Each row is a point on a landscape with many valleys, with its height.
From any point a ball rolls to the lowest of the 2 points nearest to it. It stops when none of these is lower. Distance is the straight distance between rows; heights are no part of it.
J342: [126 104 146 154  96 161 157 108  92  85 103 164 110  86 155 131 118 114
 130  84 109 114 133 132  69]  (h 4.53)
J5: [171 102 176 114 131 107 103  99  98 131 123  82 154 161 123 129 141 157
 140 114 149  78 164 126 103]  (h 2.60)
J845: [130  79 121 132 118 104 145  88 100 114 102  81 136 136 164 152 138 166
 112 110 141 101 199 163 144]  (h 3.74)
J443: [105 105 144 159 144 149 115  62 120 115 114 152 159 126 134 118 110 110
 118 153 112 102 144 123  97]  (h 5.19)
J989: [141 130 129 145 122 139 134  87 144 132 130 113 104 151 139 172 169 113
 105  79 116 113 146 184 147]  (h 7.48)
J82: [133  86 107 120  98  89 150 107  96 117 122  66 125 135 160 167 181 140
 175  97 130 118 194 183 125]  (h 4.22)
J716: [150 133 120 108  98 125 139 101  89 113 157 126  90 118 165 194 193  85
 160 133 156  93 116 165 110]  (h 5.20)
J310: [136 103 191 116  51 145 115 145 103 130 130 127 138 160 115 105 136 103
 151 115 124 104  90 143 117]  (h 3.38)
J481: [ 86 174 125 145 174 124  79 152 161 178 136 109 181 144  76  65 146 109
 151 150 110 183 135  68  91]  (h 2.61)
J587: [133  89 197 121 119 149 123 119 141 114 116 138 171 142  96  85  79 153
 130 129 146 102 117 103 115]  (h 1.94)
J899: [112 106 117 164 134 124 145  78 129  84 133 139 117 142 164 165 121 134
  57 159 131 118 144 151 127]  (h 0.20)
J725: [ 99 138 119 117 170 116 145 110 179 145 153 104 129 166 128 161 138 159
  98 161 147 120 142 125 130]  (h 2.56)
J885: [102 159 118 168 181 122  72 113 155 150 124 121 190 163  86  86 130  96
 126 133 103 146 150  89 107]  (h 1.96)
J196: [152 122 106  96 129 162 138 135  78 137 125 124 101  90 148 154 146 139
 203 126 126 113 124 119  76]  (h 4.16)
J414: [135 123 127 160 152 119  95  57 145 151 106  83 155 166 138 149 111 140
  72 127 157  93 194 166 159]  (h 2.76)
J64: [ 89 161  81  87 152 179 121 200 151 128 165 173 100 104 113  84 151  84
 170 108 137 210  92  76  90]  (h 6.79)
J530: [160 131 153 123  92 102 119 170 111 146 126  85 128 149  93 139 185 117
 191  99  91 123 121 141 124]  (h 0.11)
J131: [132 139 116 166 182  94  96 112 166  92 140 110 174 186 106 132 107 138
  60 118 123 141 158 114 134]  (h 3.80)
J408: [120 142 100 138  79 140 165 165 110 103 128 166  94  92 150 120 105 120
 136 118 117 143  94 144 156]  (h 4.47)
J60: [112 149 120 150 208  90 117 117 188 134 142  89 160 189 102 148 130 150
  91 131 143 131 165 104 106]  (h 3.27)
J901: [157 115 118 128 120 168 119 129  60 120 121 150 113  82 140 123 129 114
 180 143 108 121 108 106  64]  (h 3.51)
J193: [136 146 101 148 101 115 161 167 160 115 122 115 103 130 121 162 145 118
 129 112 102 157 131 177 207]  (h 3.47)
J436: [102 131  77 138 154 120 137 106 119 129 138  98 122 137 151 172 177 125
 155 131 117 130 174 147 100]  (h 5.09)
J47: [155 176  98 109 138  81 167 176 169 139 133 124  77  91 102 202 191  96
 180  98 104 147 119 158 179]  (h 6.41)
J161: [144 154 106  97 151 133 130 140 115 155 150 154 104 108 148 126 115 143
 120 193 120 115  74 109 117]  (h 4.54)
J84: [124 107 138 168 148 127 110  53 151 112 126 123 146 165 144 151 115 128
  39 159 142 109 162 155 139]  (h 1.81)
J266: [135 115 115 151  83 131 164 154 148 115 111 119 106 125 130 137 106 147
  97 106 119 143 126 179 212]  (h 2.97)
J28: [156 116 141 108 139 129 133 124 102 125 130 174 120  93 147 102  83 157
  94 198 129 121  74  96 103]  (h 3.75)
J797: [115 130 127 114  71 134 132 138  95 152 131 118 111 114 141 129 131 132
 148 180 143  96 111 138 165]  (h 3.11)
J108: [114  93 158 156 137 169 135  76 118 107  98 179 141  97 130 107 100 114
 122 111 103 113 127 104  71]  (h 4.91)
J236: [151 100 163 121 150  99  94  48 113 132  99 127 138 125 140 144  78 176
  33 145 184  77 162 125 149]  (h 2.96)
J554: [110 149  83 145 120 148 147 162 139  81 141 157  93 118 132 157 157  87
 131  64  99 162 118 147 142]  (h 3.10)
J13: [150 147 176 129 114 111 117 163 150 150 151  96 157 191 101 113 155 123
 127 121 134 117 109 129 142]  (h 1.78)
J74: [ 98 159 109 152 160 117 126 161 186 148 123 109 156 161  99  95 101 148
 107  93 114 167 145 117 165]  (h 0.82)
J354: [177 135 176 126  98  78 116 158 132 137 137  69 134 176  95 150 181 119
 147 100 112 115 127 162 158]  (h 1.06)
J55: [145 111 184 182  88 135  99  91 136 105 116 141 165 170 116  97  97  89
  70  91 124 106 119 154 132]  (h 3.92)
J634: [120  97 133 109 174 165 113 139 126 106 142 198 142  82 111  39  94  98
 123 158 106 219  79  62  69]  (h 7.50)
J388: [143  99 166 118 153 144 129 123 128 124 129 174 156  95 124  54  52 143
 109 183 131 159  80  75  98]  (h 2.95)
J452: [129 113 182 144  54 140 114 124 137 129 123 128 141 173 126 101 116  97
 106 112 125 110  97 167 153]  (h 3.63)
J322: [125 102 167 117 108 178 148 154 120 125 122 175 142  98 126  63  83 120
 147 109 117 155  83 105  96]  (h 2.87)
J460: [134  95 134  85 152  80 102  45  94 147 114  99 112 122 163 171 122 187
  63 158 183  73 177 137 147]  (h 1.70)
J504: [112 114 155 119 103 156 160 178 154 107 136 147 139 140 126  75 101 132
 132  91 123 154  91 118 141]  (h 3.29)
J360: [ 81 129 145 117 180 163 131 135 193 120 157 150 156 153 102 104 141 115
 127 122 123 163 115  82  86]  (h 3.18)
J311: [154 111 150 131 201  94  81  95 131 132 129 111 184 148  87 105  79 164
 127 202 144 116 148  62  87]  (h 4.96)
J8: [110 109 162 111 199 140 136 121 178 106 151 130 157 163 102 123 114 162
 119 137 146 138 134  80  82]  (h 2.42)
J784: [114 134  90 150 124 113 155 124 134  92 153 121 104 145 155 174 147 133
  81 163 122 144 131 155 161]  (h 2.02)
J223: [117 148  80 137  96 145 147 168  92  96 132 178 107  71 158  94  76 109
 148 147 126 168  87 122 127]  (h 4.25)
J789: [ 94 131  98 152 152 141 119  97 118 118 132 136 150 130 142 138 145 118
 132 173 105 126 153 120  95]  (h 5.49)
J424: [131 125 151 123  83 153 134 100 100 145  97 161  95  88 160 132  99 143
  85 125 145  76 112 152 152]  (h 3.48)
J164: [142 115 117 101 107 129 170 136 114 132 105 120  86  94 152 167 137 164
 148 103 132  91 140 156 159]  (h 5.29)
J649: [124 120 133 136  98 133 153 135 154 136 110 132 123 136 136 113  82 160
  77 123 139 114 127 158 207]  (h 2.46)
J138: [137 130 127 153 104 146 110 125  69 122 119 159 133 105 141 102 118  97
 141 148  96 129  92 118  97]  (h 2.77)
J561: [111 142  99 126  92 144 133 190 131  94 133 160  96 118 112 110 159  74
 166  39  86 184  98 143 136]  (h 2.20)
J302: [128 163  69 145  96 138 150 163 115  74 142 175  77  88 153 165 128  95
 140  99 119 152  99 154 155]  (h 3.91)
J718: [138  88 184 114 138 171 131 125 127 136 107 163 156 102 103  65  68 147
 150 147 128 135 106  87  93]  (h 2.43)
J641: [120  98 138 142 117 138 121  62 122 152  93  97 148 143 141 139 124 147
 112 100 146  89 196 166 136]  (h 3.28)
J341: [155  96 154 151 146  98 109 107 104  97  91 118 164 131 112 107  63 182
  89 145 145  98 163 101 120]  (h 4.28)
J292: [146 139 105  93 130 104 155 130 118 166 118  96  88 100 145 184 168 153
 176 117 134  96 150 154 150]  (h 5.60)
J605: [138 115 148 132  84 154 166 103  89 116  97 170  87  66 166 140 104 140
 103 103 139  87 119 141 106]  (h 4.02)
J279: [129 156  66 115 115 128 125 207  83 111 154 163 111  80 137  76 114  91
 179 152 120 207  80 102 128]  (h 3.41)
J30: [142 139 163 108  97 116 120 127 130 168 139 104 126 156 118 141 154 140
 117 155 152  87 113 140 164]  (h 2.45)
J850: [153  97 179 119  87 133 113 116  87 126 119 100 135 150 125 124 142 129
 154 112 125  84 128 138 110]  (h 3.06)
J338: [ 94 183  92 126 185 144  88 160 152 188 126 130 144 118  94  89 162 114
 161 132 104 187 135  69  71]  (h 3.33)
J231: [124 114 126 126 129 126  92 102  81 168 113  97 158 128 126 116 129 148
 168 200 128  91 156 112 103]  (h 4.13)
J300: [121 206  96 139 131  96 160 173 204 164 136 122  86 111 104 181 184  86
 150 106 119 174 115 152 186]  (h 6.81)
J717: [101 172 106 139 126 106 136 197 178 172 128 104 155 152  99  78 126 128
 134 103 104 185 122 129 185]  (h 0.05)
J852: [166 160 102 106 151  85 164 151 145 150 123 106  81 107 123 195 174 138
 152 112 101 121 128 151 175]  (h 5.98)
J422: [126 133 138 148 167 124  89 123 134 125 142 142 183 151 107  74 102 111
 113 165 104 146 113  89 107]  (h 1.14)
J910: [123 157 120 132  90 102 117 202 147 149 121 112 140 149  96  76 125 104
 146  82  84 178 105 150 187]  (h 0.76)
J782: [ 88 136 125 108 136 174 154 167 172 123 157 153 131 138 125 106 129 115
 142 102 129 160 104 107 117]  (h 3.73)
J370: [102  82 121  83 124 114 127  42  97 141 128 105 100 117 190 181 151 162
  85 154 191  86 186 158 138]  (h 2.94)
J916: [100 180 102 137 149 119 164 136 192 163 145 104  96 132 125 192 194 110
 138  98 138 150 139 153 136]  (h 7.11)
J786: [130 160  85 152 134  95 151 157 161 105 151 121  99 143 127 177 172 111
 100 136  94 172 113 163 187]  (h 3.20)
J738: [121 110  75 103 127 103 155  75 109 135 142  92  99 128 185 186 189 126
 167 116 156 118 190 182 112]  (h 4.63)
J375: [148 126  96  94 122 148 167 162  96 115 127 141  81  78 146 161 122 161
 179 125 138 111 108 118 121]  (h 4.77)
J331: [114 119 121 106  99 141 123 115  83 155 118 110 119 109 144 140 135 149
 157 203 154  88 134 118 122]  (h 3.64)
J714: [141 124 166 142 103 127 115 121 153 136 105 116 153 155 117 108  70 157
  72 102 154 100 137 138 184]  (h 1.95)
J672: [188 117 153 123 133  74 118 120 118 135 129  67 145 172 120 160 172 149
 133  88 134  98 162 155 132]  (h 1.90)
J229: [163 103 152 167 150  94 101  64 111 103  85 118 152 128 129 131  54 170
  44 112 160  79 179 123 127]  (h 3.72)
J999: [118 184  87 108 156 143 140 160 140 164 154 149 103 107 138 140 144 114
 161 151 130 135  93 112 118]  (h 5.28)
J222: [144 120 125  86 132 126 139  89  94 124 164 124  90 116 175 189 178 125
 139 163 164  86 119 142 101]  (h 4.60)
J768: [114 193  68 121 135 130 137 174 146 133 154 140  90 103 127 160 164  95
 185 126 123 157 109 130 135]  (h 5.79)
J16: [121 150 112 121  77 118 129 203 136 132 124 150 113 114 114  82 128  79
 162  53  84 183  88 156 172]  (h 1.43)
J348: [109 119 116  91 156 189 122 173 134 114 154 192 120  85 117  55 113  92
 148 129 128 213  81  73  74]  (h 7.23)
J226: [119  99 186 133  59 143 125 106 103 149  80 152 135 100 135  88  68 151
  89 138 151  80 122 137 164]  (h 2.90)
J433: [142  96 187 130  70 135 112 112 114 144  78 113 139 134 114 109  74 156
  92  85 158  72 147 152 169]  (h 2.44)
J723: [125 154  98 131 131 135 158 108 169 140 144 109  80 133 145 202 187 100
 131  98 132 136 149 190 160]  (h 7.30)
J213: [ 80 182  72 113 148 146 124 201 158 136 155 144  96 111 110 128 179  95
 176  90 122 194 116  97 115]  (h 6.29)
J330: [107  93 126  91 140 134 142  55 108 125 139 129  98 113 180 181 143 143
 104 166 174  78 146 142 111]  (h 3.79)
J29: [144 130 148 175 149 123  97 109 153  83 138 131 175 179 108 107 108 101
  66  93 107 131 142 122 134]  (h 4.21)
J262: [130 134 134 146 130 154  92 120  93 126 129 167 160 119 123  70 119  76
 136 169  84 148  96 100  84]  (h 2.11)
J253: [120 141  81 128  80 125 134 219  90  98 139 133 108  98 112 109 144  99
 204 123  94 188  97 121 141]  (h 2.26)
J430: [132 174  89 110 190 137 106 149 126 171 148 132 118 111 118 130 159 126
 165 155 102 154 112  83  64]  (h 4.39)
J261: [107  88 159 116 176 126 146  98 162  98 140 120 150 173 131 149 115 170
  92 149 160 113 147 101 104]  (h 1.52)
J994: [124 112 130 125 177 107 100  92 106 144 121 105 166 136 118 127 115 169
 144 222 134 108 154  88  95]  (h 4.55)
J662: [142 121 129 125  77 118 138 194  93 106 129 118 107 121 113 130 161 110
 203 102  89 148 108 135 127]  (h 1.25)
J87: [139 111 187 131 134 126 109 125 160 123 120 111 180 171 100 100  82 146
 102 114 172  87 142 108 149]  (h 1.44)
J168: [162 102 158 132 183  80  89  95 134 104 114 117 179 139  97 110  49 173
 100 166 157  95 147  70 115]  (h 4.65)

For each start below, name the point where the ball stops.
J994 | J530
J408 | J717
J916 | J422
J82 | J899
J55 | J530
J375 | J422
